Points, in no order, along strands that fork, close into loops and pass close to each other.
In the rows, 128 means zero.
Points whose rows are less than 82 apart are linked; no others are. Some points are linked to none.
q800: [159 122 143 143 102 106 119  98 127  79 145 118 136 134 198 136  90  80
  75 113  80 152 143 157]
q993: [ 98 141 179 148 167 159 128 128 157 186 173 122 120  96  93  75 170 188
 131 134 100 116 164 126]
q112: [151 122 138 108 174 135 118  87 123 142 125 105 158  60  89 132 117 144
 174 100 113 144 122  98]
q511: [114 151 173 173 100 163 109  93 135 169 174 107 112 173 168  94 119 164
 104 108  78 135 155 139]
q339: [147 133  92 110 157 113  99  91 136 151 134 127 182 102  96 134 115 136
 144 128 112 114 147  61]
q265: [153 121  79  69 133  96  81 109 138 129 112 137 193 110 111 166  81 116
 119 141 131  99 138  68]
q483: [108 136 123 129 138 117 137 147 143 150 124 144 154 111 112 129 143 140
 133 138 128 121 139 102]
q710: [116 162 165 178 115 175 143 100 135 168 191 116  81 144 127  80 180 152
 120 109  80 140 134 151]
q649: [107 149 122 131 136 124 156 150 149 129 166 160 137  93  92 104 199 124
 109 150 131 137 137  93]
q550: [118 150  76 125  73  76 128 130 111  97  99 147 103 188 176 133 137 102
  86 188 174 108 143 139]
q446: [137 150  95 142 117 152 162 140  86  97 146 154  78 121  89 117 188  90
 148 133 151 181  91 116]
q662: [142 115  94  90 101  84  89 112 123 124  88 129 160 165 155 165  86 113
 122 142 145 100 128 113]
q698: [170  68 120 104 143 101 128 139 125  63  68 120 132 100 154 175  88  78
 135 110 147 157  89 145]
q115: [103 128 183 182 121 160 168 153 132 115 157 129  72  97 148  70 172 111
 117 120  88 173 124 179]
q29: [ 91 151 176 162 137 145 108 122 159 178 192 122 139 131 142  79 136 161
 101 127  92 118 188 125]
q555: [133 124 131 118 142  91 134 146 141 107 131 154 160  81 124 115 122 100
  94 137 116 119 156 107]
q830: [126 143 116 116 142 123 106  91 148 160 155 122 154 119 108 117 118 145
 131 129 100 120 147  86]
q494: [105 123 102 117 117  81 143 177 126 110  66 146 110 134 137 149 143 115
 131 163 200 104 124 156]
q311: [160 109  99  83 153 103  87  89 129 123 110 130 199  92 105 160  65 112
 136 114 110 107 129  70]
q36: [157  79 145 125 136 145 143 138 122  94  94 118 104 124 149 158 105 122
 157  98 135 149  84 177]
q137: [131 131 138 123 150 104 112 113 147 140 157 127 167 120 125 115 104 134
 107 127  96 120 173 105]
q252: [109 135 125 155 106 122 162 158 128 116 147 145  95 132 131 111 167 106
 118 152 135 131 124 150]
q129: [189 106 133 140 141 154 141  78 107  82 136 104 106  87 136 114  95  97
 153  83  94 199  78 153]
q507: [ 80 141 182 138 168 146 133 170 155 173 160 142 121 101  91  90 190 182
 130 147 121 112 154 111]
q369: [108  95 143 123 137 135 159 192 133 132  85 131 117  86  89 136 154 124
 158 139 174 121 102 139]
q770: [181  88 114 112 118 129 119  88 104  81  96 111 116 157 148 180  76 106
 165  92 120 155  74 153]
q384: [102 125  94 119 131 148 166 189 115 136  94 151 100 106  70 131 188 137
 172 149 202 118  83 136]
q974: [157 114 139 135 127 115 143 107 119  78 146 117 132 101 170 111 107  72
  90 123  79 173 123 152]
q751: [113 185 149 164  98 181 127  81 118 169 202 112  90 173 137  88 161 153
 116 112  80 147 136 115]
q935: [ 76 137 195 169 115 151 141 165 154 182 148 119 102 164 163  95 141 176
 105 126 123  99 146 169]
q630: [171 126 102 156  86 170 141 130  88 115  93 120  37 220 155 153 124 156
 151 107 151 135  88 206]
q568: [180 106 118 112 142 120 122  86 118  82 113 125 158  97 141 150  74  85
 126 103  90 159 111 110]
q907: [177  73 135 109 126 117 127 122 111  61  88 102 115 131 154 172  81  96
 151 100 128 158  74 178]
q170: [132 106 174 128 171 118 107 101 154 146 129  98 167  94 148 119  79 149
 131  87  96 118 174 143]
q87: [ 94 110 194 155 129 127 146 188 165 148 105 118 102 146 166 124 134 149
 115 139 145 110 143 177]
q701: [113 100 140 105 172 109 116 151 149 140 109 126 174 111 125 143  90 138
 142 132 143  97 149 115]
q370: [ 76 117 210 163 125 146 139 197 166 179 124 111  97 166 150 104 127 156
 109 128 138  97 158 190]
q228: [129 184  99 139  96 156 111  81 122 159 197 130 127 188 131 115 135 130
 113 120  92 129 150  77]
q318: [ 64 151 125 139 128 142 144 169 144 188 130 144 114 132  88 119 200 169
 146 159 160  89 132 114]
q682: [109 142  71  92 121 105 101 125 113 158  79 132 143 178 103 168 114 152
 151 150 187  71 125  95]
q882: [157 108 138 105 171 118 124  93 117 109 136 105 165  43  98 105 125 128
 146 111 111 162 122 105]
q320: [168  86 126 122 109 138 120 138 110 102  61 105  90 189 156 179  91 153
 157 105 171 109  84 204]
q254: [103 159 149 178 109 153 106 110 142 196 174 124 126 188 153 111 138 162
 119 124 104 113 158 119]
q865: [ 90 145 138 156 102 108 149 165 145 134 153 151 111 142 149  98 174 117
  95 160 129 120 158 129]
q90: [132 113 173 128 129 104  86 119 154 144 126 103 166 147 181 122  60 146
 104 108 101 121 176 144]
q918: [118 116 137 143 110  75 151 175 141  78 103 134 123 131 180 125 126  83
  81 155 149 121 144 169]
q35: [133 116 198 150 160 152 151 113 132 119 150 107  97  44 128  66 138 138
 131  85  97 170 121 177]
q177: [108 101 183 159 142 149 139 132 157 140 134  97 111 112 166  96  99 152
 114 103  93 140 149 188]
q194: [182  90 165 142 138 141 135  73 118  71 128 101 121 105 168 127  82  88
 128  83  85 182 102 167]
q667: [116 126 109 128  82  78 121 148 138 119 107 127 121 186 184 134 123 121
  95 172 166 104 152 150]
q731: [135 128  86 130 108 135 179 171  96  84 125 155  87 105 103 117 186  78
 148 142 174 179  83 131]
q432: [163  66 133 100 135 128 116 133 125  88  53 108 113 171 161 200  73 132
 163 101 159 118  88 185]
q273: [131 127  78 111 116 111 152 142 102  95 109 151 131 117  99 150 153  84
 142 146 158 148 104 108]
q108: [181  82 125  91 136 120 100  76 105  99 101 102 142 143 146 172  57 102
 154  95  98 150  84 130]
q183: [150 144 105 129 116  78 117 162 143  68 146 177 170  85 161 126 109  68
  47 162 116 114 161 102]
q136: [ 92 131 135 124 145 147 162 158 130 133 140 142 111  87  84 110 195 120
 136 141 139 147 118 119]
q260: [134 113 139 121 131  76 140 156 144  66 135 166 163  81 150 119 102  86
  59 148 114 125 165 130]
q549: [188  98 115  95 159 128 101  76 118 105 103 102 156 102 140 153  68 112
 151  93  98 154  98 117]
q377: [138 126 112 126 100 124 109 100 125 128 116 109 114 188 168 147 105 119
 132 128 133 119 112 139]
q686: [ 96 162  74 118  94  97 135 142 116 159  95 141 125 178 125 143 161 140
 129 176 193  84 131 123]
q782: [100 172 133 144 129 183 151 139 119 181 165 127  91 146  80 109 193 160
 151 134 125 131 107 112]
q524: [137 140  78  95  79  75  82 109 114 119 115 127 136 188 179 168  94 104
  89 154 138 103 141 114]
q425: [136 141 140 138 129 212 125 117 112 186 116 105  96 180  90 145 108 195
 174  95 130  97  83 152]
q385: [108 114 142 142 106  89 130 154 146 111 100 120 126 154 188 144 112 115
 103 146 159 110 141 161]
q240: [140 121 153  96 154 132  69  71 143 179 138  92 175 124 127 143  47 168
 154  91  88 102 152  96]
q308: [157  92  95  95 127  82 127 131 116  78  73 124 149 124 135 185  91  86
 134 131 156 127  93 135]
q806: [ 98 141 155 125 157 109  91 125 176 170 187 135 178 119 136  75 122 176
  93 138 103  93 201 103]
q709: [ 73 142 154 163 111 146 138 151 156 183 163 142 115 152 124  90 170 178
 118 146 132 102 156 128]
q925: [150 138  80 115 118 128 137 115  95 119 127 126 118 140 102 158 138 101
 153 133 139 148  94  95]
q43: [109 115 109 115 141  68 139 179 152 102  83 158 169 100 125 148 115  91
  98 167 173 104 142 120]
q854: [152 140  88 134  99 191 134 116  85 142 114 125  73 191  92 163 132 152
 189 104 149 143  70 155]
q484: [148 115 119 107 152 165 113  93 111 143 112 108 134 116  98 158  99 138
 185  93 120 139  89  94]
q828: [116  73 176 133 147  93 159 195 147  74  72 125 128  97 160 154 109 104
 115 123 166 134 135 197]
q262: [114 131  92  94 117 129 124 126 111 157  81 127 129 165  98 175 123 146
 184 139 161  87 102 114]
q7: [157 150  71 118  82  77 121 127 111  64 114 146 122 154 166 155 122  65
  71 159 143 128 141 128]
q754: [146 121 139 141 137 220 147 126  90 133 129 127  72 133  56 119 148 152
 179  84 138 164  61 150]
q537: [110 134  76 126  92  76 148 158 114 102  80 151  96 153 152 149 152 104
 112 189 183 107 134 153]
q355: [169  94 163 129 126 127 110  71 132  90 126  99 126 133 195 144  63 104
 111  80  81 163 117 166]
q875: [133 110 158 147 144 145 143 141 131 133 108 129 110 119 136 127 138 133
 137 116 128 132 111 156]
q792: [149 128 126 109 154 160  97  61 121 161 138  98 141 124  92 149  97 158
 173  86 100 134 110  95]
q281: [160 102 122 117 158 183 130 103  92 132 101 112 123 111  75 145 103 151
 201  89 131 154  59 119]
q573: [127  93 150 125 152 154 142 160 134 151  77 120 124 118 117 157 122 152
 175 122 162 108 103 150]
q301: [131 144  90 117 135 165 138 140  98 132 135 156 109 116  58 137 186 123
 174 129 168 158  75  86]
q261: [130 130 146 132 143 180 138 105 121 162 137 112 119 119 102 121 134 161
 159 102 118 135 101 127]
q133: [ 73 152  91 114 108 107 152 164 121 158 100 151 105 152 114 126 185 141
 137 178 198  89 135 126]
q803: [151 160  73 148  78 176 137 122  71 116 115 128  29 229 133 152 140 156
 154 117 153 133  99 184]
q600: [119 114  87  99 144 107 148 169 114 127  69 147 141 112  75 158 149 121
 183 157 209 114  91 110]
q45: [157  86 133 122 146 175 141 130 104 122  83 110 108 116  96 160 102 150
 186 103 138 134  61 147]
q651: [156 143  80 102  63  87  72  84  97 106 107 124 111 208 191 165  84  92
  82 143 122 126 126 124]
q208: [126 158  90 137 102 207 151 150  85 160 131 137  53 168  64 132 171 161
 184 112 164 143  88 150]
q470: [130 186  75 126  87 131  88  81 114 148 174 150 143 199 126 133 132 126
  99 138 104 119 148  58]
q822: [117 113 160 140 157 180 153 149 118 150 127 122 100  89  76 113 172 154
 170 118 143 147  87 132]
q490: [157 146 148 145 131 128 103  67 125 130 189 111 169  91 152  85  96 130
  99  90  57 134 163 121]
q895: [125 165  94 135 103 156 139 106 104 148 140 130  98 164 101 136 152 137
 156 128 142 130 109 112]
q623: [158 114 136 128 115 110 112 101 134  94 124 110 134 150 181 141  76  98
 106 116  98 155 118 143]
q726: [ 86 162 124 148 130 114 151 158 143 143 171 161 109 120 101  96 221 124
  98 167 130 133 143 102]
q522: [111 138  74  89 110  81  95 133 132 157  97 146 167 166 120 158 116 134
 125 167 182  70 139  86]
q983: [115 174  87 117 130 153 143 108 100 145 171 155 122 116  54 126 203 136
 137 145 131 140 115  53]
q141: [124 159 137 132 148 138 101  82 140 154 204 129 167 126 115  83 138 165
 105 128  68 125 181  82]
q146: [131 121 152 131 147 116 101 116 159 123 171 139 170  83 148  91 107 134
  94 120  89 130 175 122]
q79: [ 99 131 191 164 137 128  99 135 179 178 163 119 141 136 153  85 107 170
 107 124 100  97 202 152]
q34: [118 155 130 122 161 124  92 112 160 173 182 132 183 119 105  89 126 185
 120 131  96  99 187  71]
q853: [110  76 163  99 186 125 134 149 154 149  85 111 183  85 108 158  94 155
 153 120 149 103 131 122]
q469: [ 99 136 158 168 131 174 157 153 141 160 141 126 100 128 112 110 162 159
 137 122 125 133 124 161]
q891: [143 118 181 142 146 167 116  82 135 146 126  78 132 140 145 127  78 162
 144  83  95 125 123 159]
q288: [ 97 169  74 136  93 120 152 153 105 134 103 145  69 165 119 123 190 135
 135 168 182 111 123 137]
q859: [148  93 109  79 106  88  83 116 125 109  71 104 147 166 176 186  55 107
 122 124 142 107 110 139]
q498: [163 116 125 146 127 127 142 105 112  75 145 136 125  86 140 111 122  77
 111 108  95 181 120 117]
q443: [122  91 171 121 177 151 123 146 135 149  91 113 140  77 103 151 109 161
 165 117 139 121 120 146]
q266: [110 147 154 157  98 128  92 121 155 182 165 109 136 190 169  93 105 160
 105 135 110  96 171 115]
q379: [155  96 153 121 170 190 141 152 108 128  93 110 105 100  73 128 126 151
 187  89 156 146  52 158]
q778: [148 141  52  93 109  75 138 145  95  81  81 155 132 128 123 163 133  76
 116 179 175 115 115 109]
q472: [133 154 109 118 121 149  82  73 126 182 154 113 149 181 117 141 112 153
 158 107  99 117 134  58]
q198: [132  86 140 117 141 112 164 177 130  88  65 128 118 106 134 161 123 109
 153 135 191 134  96 189]
q931: [140 124 113 106 167 127 147 112 105 104 134 144 155  49  59 113 158 111
 148 126 138 168 104  57]
q233: [104  84 164 127 164  83 147 187 180 100 115 144 160  79 149 119 109 105
 103 125 132 126 170 148]
q124: [155 118 116 121 163 117 154 116 106  84 138 135 153  42  84  98 144  85
 120 127 113 183 112  90]
q4: [141 125 179 144 150 105  98  97 161 110 190 123 171  86 161  68  92 125
  82 115  75 132 210 146]
q673: [120 133 162 154 121 155 120 126 133 179 130 102 108 176 134 121 116 165
 147 115 123 109 123 131]
q500: [167 121 128 135 141 156 146  83  97  78 151 121 117  82 114 105 128  86
 140  93  90 200  90 115]
q702: [115  98 131 120 139 142 159 188 124 137  67 134 107 118 109 157 145 145
 169 144 195 115 107 170]
q675: [134 151 124 158  97 129 135 103 116 100 166 135 113 138 163 109 127  93
  90 133  86 146 139 130]
q206: [172 112 113  89 160 107  92  93 138 111 129 120 198  73 125 141  69 111
 120 115  88 123 154  80]
q634: [117 132 108 123 147 173 165 165 101 126 112 146 108  91  57 126 188 130
 183 137 172 149  76 115]
q219: [113 167  87 116 121 159 136 104 102 156 153 128 119 151  75 135 168 137
 158 136 136 123 112  70]
q107: [151 127 119 138 111 148 136 102 107 110 129 116 104 156 135 147 124 109
 149 103 102 158  94 139]
q343: [133 140  76  93 125  98 112 130 136 123 124 161 181 119 111 162 114 104
 122 157 143 106 140  67]
q460: [117 112 167 121 138 111  72 118 172 171 129  90 171 163 164 134  40 169
 100 113 112  91 176 122]
q627: [111 137 174 166 107 174 123 122 150 172 148 100  99 184 165 106 114 167
 128 110 107 120 140 159]
q259: [102 129 145 141 116 122  98 123 152 171 136 117 148 177 158 126  99 156
 117 126 121  98 155 119]
q604: [104 157  70 111  94 107 118 127 105 146 109 143 133 181 115 144 148 128
 134 154 158 110 130 100]
q139: [ 67 155 161 157  98 138 135 166 151 184 130 126  99 178 154 107 160 165
 114 148 146  91 155 152]
q825: [130 122 130 152  85 104 150 147 122  91 125 120  84 176 194 121 132 104
 101 139 142 138 130 181]
q243: [106 136  81 108 127 128 162 160 114 142  99 156 119 121  77 153 181 143
 170 156 193 108  97 110]
q374: [123 131 149 127 159 120 145 143 133 116 148 138 156  69 120 106 153 106
 105 138 111 134 147 118]
q558: [ 95 109 150 109 126  68  85 165 183 124 111 136 178 155 172 132  63 130
  82 149 154  86 201 128]
q539: [115  89 159 132 145 113 167 202 145 109  76 125 110 106 143 146 126 109
 130 130 169 132 117 189]
q54: [143  77 151 130 137  83 156 168 133  58  84 125 124  95 174 155 104  79
 106 138 153 136 123 173]
q890: [125 157  77 122 111  95 149 156 113 109 142 170 137 104 104 117 172  72
 101 160 153 140 134  99]
q685: [135 172 126 159 110 159 117  58 115 168 197 111 114 169 144  97 134 139
 120 105  63 148 142  95]
q70: [129 153 145 142 148 172 132  83 120 157 164 111 116 104  94  96 155 152
 146  95  91 147 120 107]
q270: [148 149 146 150 132 136  88  78 137 154 190 120 148 118 145  85 117 146
 104 113  70 122 173 107]
q238: [117 146 127 141  91 140 107 117 133 175 124 122 116 196 148 141 120 159
 140 132 125 102 134 121]
q620: [130 121 128 152 115 144 164 159 103 101 110 133  83 145 130 129 152 126
 141 128 164 145  96 180]
q888: [113 134 144 128 143 148 132 128 134 165 132 124 137 124  99 129 143 153
 153 115 126 118 120 103]
q646: [149  85 135  88 133  99 101 120 128  95  59  99 136 151 174 187  59 105
 145 103 137 115  98 162]
q459: [116 182  76 122  94 123 145 127 112 111 164 172 126 119 105 111 170  96
  95 160 127 144 136  78]
q361: [129 174  76 118  94 117  94 111 124 139 170 167 161 165 122 133 129 113
  81 152 114 108 162  59]
q165: [ 96 101 172 144 135 131 156 185 154 127  88 114 117 118 146 144 126 144
 130 135 161 106 130 193]
q611: [ 93 135 140 143 111 138 153 160 137 145 120 133 102 149 130 121 165 148
 135 140 144 115 123 146]
q365: [112 125 115 123 122  79 148 170 139  86 100 155 135 109 148 140 131  85
  89 169 162 116 143 147]
q154: [133 143 104 118 100 163 129 117  94 140 121 117  98 170 118 151 135 144
 167 120 143 122  86 135]
q299: [161 124 129 112 131 113 102  83 134 109 147 126 169 115 163 119  73  95
  91 114  66 136 146 113]
q319: [180 128 122  99 146  94  86  80 123  98 154 123 194  76 143 125  60 101
  94 103  63 139 174 108]
q473: [143  96 202 158 162 171 140 131 133 123 120 100 106  95 139 114 101 141
 146  81  91 151 115 195]
q692: [113 163 100 126 106 108 113 132 143 142 155 150 158 142 124 128 140 121
 103 148 121  98 160  84]
q143: [144  81 123 123 108  78 154 146 129  47  80 124 121 137 191 165 102  75
 103 145 164 142 123 188]
q666: [ 69 155 116 151 100 108 158 179 143 148 147 148 109 129 120  97 207 129
  94 176 146 102 151 128]
q182: [139 132 180 154 133 121 104  85 143 125 189  97 150 107 174  79  88 131
  95  99  57 139 186 156]
q613: [127 108 201 143 139 152  86  88 149 159 125  76 129 165 173 129  66 168
 133  88  95 116 145 155]
q880: [127 102 185 144 130 132 105 121 154 161 132 103 133 153 173 114  71 161
 111 103  94 112 162 151]
q421: [144 149  88 127  80 106 131 101 102  90 126 149 118 157 148 134 132  65
 110 135 112 151 120 125]
q815: [117 164 104 151 110 167 160 150 108 126 153 137  76 148  94 103 202 116
 137 130 135 166 104 123]
q151: [120 128 170 141 164 130 145 129 142 125 168 126 139  55 102  77 160 139
 116 121 104 160 157 125]
q885: [152 138  93 120  78 100 128 118 109  73 119 129 102 171 186 153 115  80
  92 139 123 136 120 136]
q485: [ 99 119 124 116 155 114 139 172 142 159 113 153 150  89  83 135 151 138
 142 150 168 100 130  98]
q195: [147 139 100 124  70 104  91  92 112 117 119 101 109 212 190 160  98 116
 115 123 118 127 118 133]
q393: [119 145 175 167 137 184 139 127 125 162 172 117  85 125 123  96 160 154
 147 108  98 135 114 150]
q617: [146 132 162 139 156 149  96  61 140 146 141  82 137 123 136 124  91 157
 150  81  77 132 132 125]
q162: [142 164  75 123  98 109 140 106 101 103 148 156 135 139 116 136 141  86
  98 136 122 147 121  87]
q93: [166 125 119 110 153 118 123  92 106  99 160 130 167  56 104 101 127 101
 123 110  98 160 126  92]
q304: [112 136 132 107 168 117  98 125 154 180 164 138 186  94  77 114 140 175
 121 126 113  91 171  73]
q495: [130  99 213 137 161 161 133 127 160 143 108  94 128 103 155 117  82 155
 123  86  96 132 145 193]
q584: [100 157  91 124 120  94 146 173 140 107 134 172 146  93  95 107 193 100
  93 179 161 117 147  98]
q402: [135 146  61 109  85  75 122 135 113  87 108 155 134 135 142 155 119  70
  92 177 165 114 132 110]
q201: [147 138 123  99 175 138 108  70 109 151 152 125 169  74  71 116 137 142
 158 113  97 145 124  70]
q749: [ 97 135 160 144 152 148 123 110 149 162 168 123 142 111 116  89 150 170
 128 123 104 119 159 115]
q438: [150 152 129 112 169 121 112  95 125 120 190 141 172  58  95  75 146 138
  98 123  92 134 164  82]
q167: [123 140 101 101 157 124 107 116 142 151 150 147 195  99  71 123 140 156
 132 154 120  99 156  60]
q669: [106 102 106  91 133  57 123 165 153 109  63 136 159 126 137 170  96 108
 120 166 189  86 149 124]
q809: [130  97 106  86 139 123 131 147 121 120  61 117 137 127 107 178 106 131
 186 128 170 110  84 135]
q939: [ 98 150 171 191  97 146 163 161 137 121 159 132  63 143 159  87 171 122
 106 127 104 147 121 189]
q856: [ 93 184 131 148 119 170 165 136 114 146 171 150  72 138  93  93 210 146
 133 136 129 138 120 117]
q633: [ 81 127  99 119 145  94 145 190 144 161 105 160 142 109 101 126 179 140
 133 176 180  96 139 107]
q510: [ 63 122 181 161 132 107 144 202 177 144 136 144 118 120 149  95 170 138
  91 154 135 117 172 163]
q655: [162 144 115 132 126 104 110 114 142  94 185 151 168  67 158  97 106  85
  60 138  77 140 173 101]
q717: [140 146 175 132 158 156 110  63 121 163 178 111 129  74  94  82 143 163
 153  84  95 147 131 135]
q178: [ 91 174 114 136 118 171 139 154 127 179 145 139 109 154  80 125 191 172
 147 143 152 103 117  98]
q344: [150 131 130 102 161 141  78  53 124 181 147  93 178 114 102 135  91 170
 170  95  82 108 142  87]
q609: [ 92 149 153 185  95 152 153 127 136 142 175 127  70 168 173  80 179 123
  85 129  95 145 136 155]
q765: [146 149  91 135  83 181 121 121  80 142 105 112  66 224 122 161 126 163
 174  93 155 119  86 166]
q927: [163 114 150 133 160 220 144 127 104 135 115 100  95  98  49 110 114 159
 183  79 132 165  61 142]
q106: [127 107 131 117 134 114 120 130 134 135 101 118 152 138 140 158  97 127
 136 124 136 113 130 134]
q230: [159 148  56  96  99 126 111  85  93 109 123 134 139 158 113 175 120  97
 141 135 131 139  95  81]
q474: [125 102 164 121 148  89 101 146 167 130 125 115 169 121 161 130  67 122
  94 129 108 112 174 130]
q331: [133 140 121 149 118 197 156 151  87 138 125 138  73 139  86 131 166 141
 171 112 152 149  70 147]
q545: [174 104 114 122  73 117  98  81 101  67 115 104  79 212 202 165  93 115
 112  99 120 150  96 181]
q235: [135 115  89  88 132 124 114 115 123 139  83 121 152 136 110 169 108 127
 168 130 144 107 102 102]
q513: [166 105 108 109 135 108 125 119 125  95 107 124 153 118 137 161  97  90
 134 133 121 143 111 117]
q607: [143  96 148 150 117 144 164 162 120  79  94 127  76 124 148 138 128 122
 144 111 143 159  91 197]
q873: [158 150 116 113 142 112  99 104 139 109 180 154 188  69 121  85 112 118
  84 135  76 131 184  79]
q802: [147 154  99 119 102 117  97  75 125 123 160 122 154 152 145 134  97 104
  97 134  90 134 138  79]
q452: [ 94 135 131 148 128  97 163 176 148 109 159 169 132  78 124  87 189 113
  76 164 111 139 160 128]
q462: [153 103 141 119 128  96  97 116 151  96 133 123 172 124 173 129  75 103
  81 123  95 129 168 116]
q959: [119 144  83 131  98 120 166 166 100 114 103 147  86 145 120 136 177 120
 141 149 175 145 103 132]
q781: [126 122 160 108 167 114  72  93 164 178 139 101 179 141 136 123  62 169
 132 119 104  91 179  99]
q791: [135 146 114 124 107 100 116 130 150  94 172 166 158  87 151 109 121  89
  40 155 105 123 176 105]
q762: [165 107 128 130  94 165 133 142 103 111  75 107  61 213 166 172  97 163
 147 123 157 116  80 224]
q933: [106 162 105 115 143 171 161 132  90 138 159 141 108 106  53 111 208 121
 163 139 144 162 101  72]
q422: [123 121 138 128 112 127 123 127 138 140  93 116 135 178 174 161  92 135
 131 133 136 115 122 140]
q688: [137 173  54 110  98 118 112  94  94 130 129 142 120 175 121 155 141 118
 136 145 144 121 119  93]
q450: [166  94 115 130  98  87 134 122 117  41 101 115 105 161 202 170 105  82
 114 130 129 148 101 191]
q579: [136 135 118 112 165 145 135 101 110 132 152 131 150  68  57 108 165 136
 147 120 114 156 114  63]
q455: [148 102 195 166 164 189 150 121 120 107 138 103  91  72 128  86 130 140
 141  80  96 177 103 188]
q541: [123 144  64 125 114 111 165 160 100  86 110 162  95 111 103 131 186  85
 144 156 181 141 100 118]
q302: [ 60 142 121 136 119 116 141 185 147 171 105 152 123 145 107 129 179 162
 121 176 174  90 149 121]
q912: [103 145 171 167 109 133 141 140 147 146 172 125  97 147 179  84 155 143
  90 126  95 123 159 151]
q486: [132 126 171 138 160 152 111  74 139 159 165  98 151  92 123  96 119 159
 141  86  78 137 140 128]
q563: [100 110 146 129 156 134 160 184 133 124 112 146 122  66  72 113 197 118
 152 141 168 144 101 121]
q849: [135  68 133 107 159 108 156 158 125  98  56 115 128 121 127 179 109 126
 168 123 177 120  90 161]
q163: [109 126 186 164 127 137 141 125 145 132 162 120 111 123 168  93 127 123
  98 114  81 129 147 162]
q25: [122 117 212 167 144 156 157 139 148 122 165 119  95  71 135  63 156 128
 108 109  87 167 136 191]
q456: [128 149 140 131 148 131 131 102 129 131 180 125 136  82  92  77 162 136
 113 122  90 150 152  96]
q60: [ 98 100 113 103 133  81 149 182 140 120  60 136 143 134 132 174 114 121
 137 153 200  94 135 147]
q193: [ 89 116 173 140 148 102  94 146 186 158 168 132 168 136 150  85  97 163
  97 133 111 101 206 131]
q658: [129 138  82  98 141  95 131 141 132 120 127 164 172  94  74 146 150 100
 123 158 156 116 132  65]
q648: [104 146  79 111 129  95 140 165 144 127 124 176 162  97  90 133 175 118
 108 190 157 108 145  67]
q258: [175 105 122 123 108 100 130 109 125  72 109 105 122 158 192 174  78  80
 113 122 111 152 106 166]
q590: [150 119  67  95 120  80 121 134 112  97  78 153 150 132 121 173 113  93
 132 152 168 120 105 103]
q44: [133 137  97 134 102 148 159 154  83  95 106 143  59 155 118 139 165 115
 158 134 171 147  86 162]
q179: [119  92 122 102 157 112 141 176 125 113  80 139 136  83  84 143 136 119
 178 141 182 128  96 130]
q75: [ 78 133 160 139 153 138 120 156 163 197 144 142 140 129 110 103 166 189
 123 147 123  92 167 115]

A tip is a point with one link. Name the tips that can be reached along the links from each point below, in the order of the rows.
q29 | q522
q36 | q208
q854 | q692

A piece is all that can be reached along the links. How many separate loops has the piece of each point below (a circle has one, a figure eight two, a Y none), and how many tips (points with one link)?
q809 | loops 2, tips 1
q301 | loops 1, tips 1
q25 | loops 1, tips 0
q550 | loops 1, tips 0

Name the points in between on the shortest way along the links from the first point to the second, in order.
q859, q179 | q662, q524, q651, q195, q377, q422, q106, q701, q853, q443, q573, q702, q369
q927, q288 | q379, q45, q281, q484, q792, q344, q240, q781, q460, q90, q880, q613, q891, q617, q486, q717, q70, q261, q888, q483, q485, q633, q302, q133
q339, q828 | q167, q304, q34, q806, q193, q79, q29, q749, q993, q507, q75, q709, q139, q935, q370, q87, q165, q539
q623, q262 | q258, q450, q143, q54, q828, q539, q198, q849, q809, q235
q731, q7 | q541, q959, q44, q620, q607, q36, q907, q698, q308, q590, q778, q402
q765, q422 | q803, q630, q762, q320, q432, q646, q859, q662, q524, q651, q195, q377
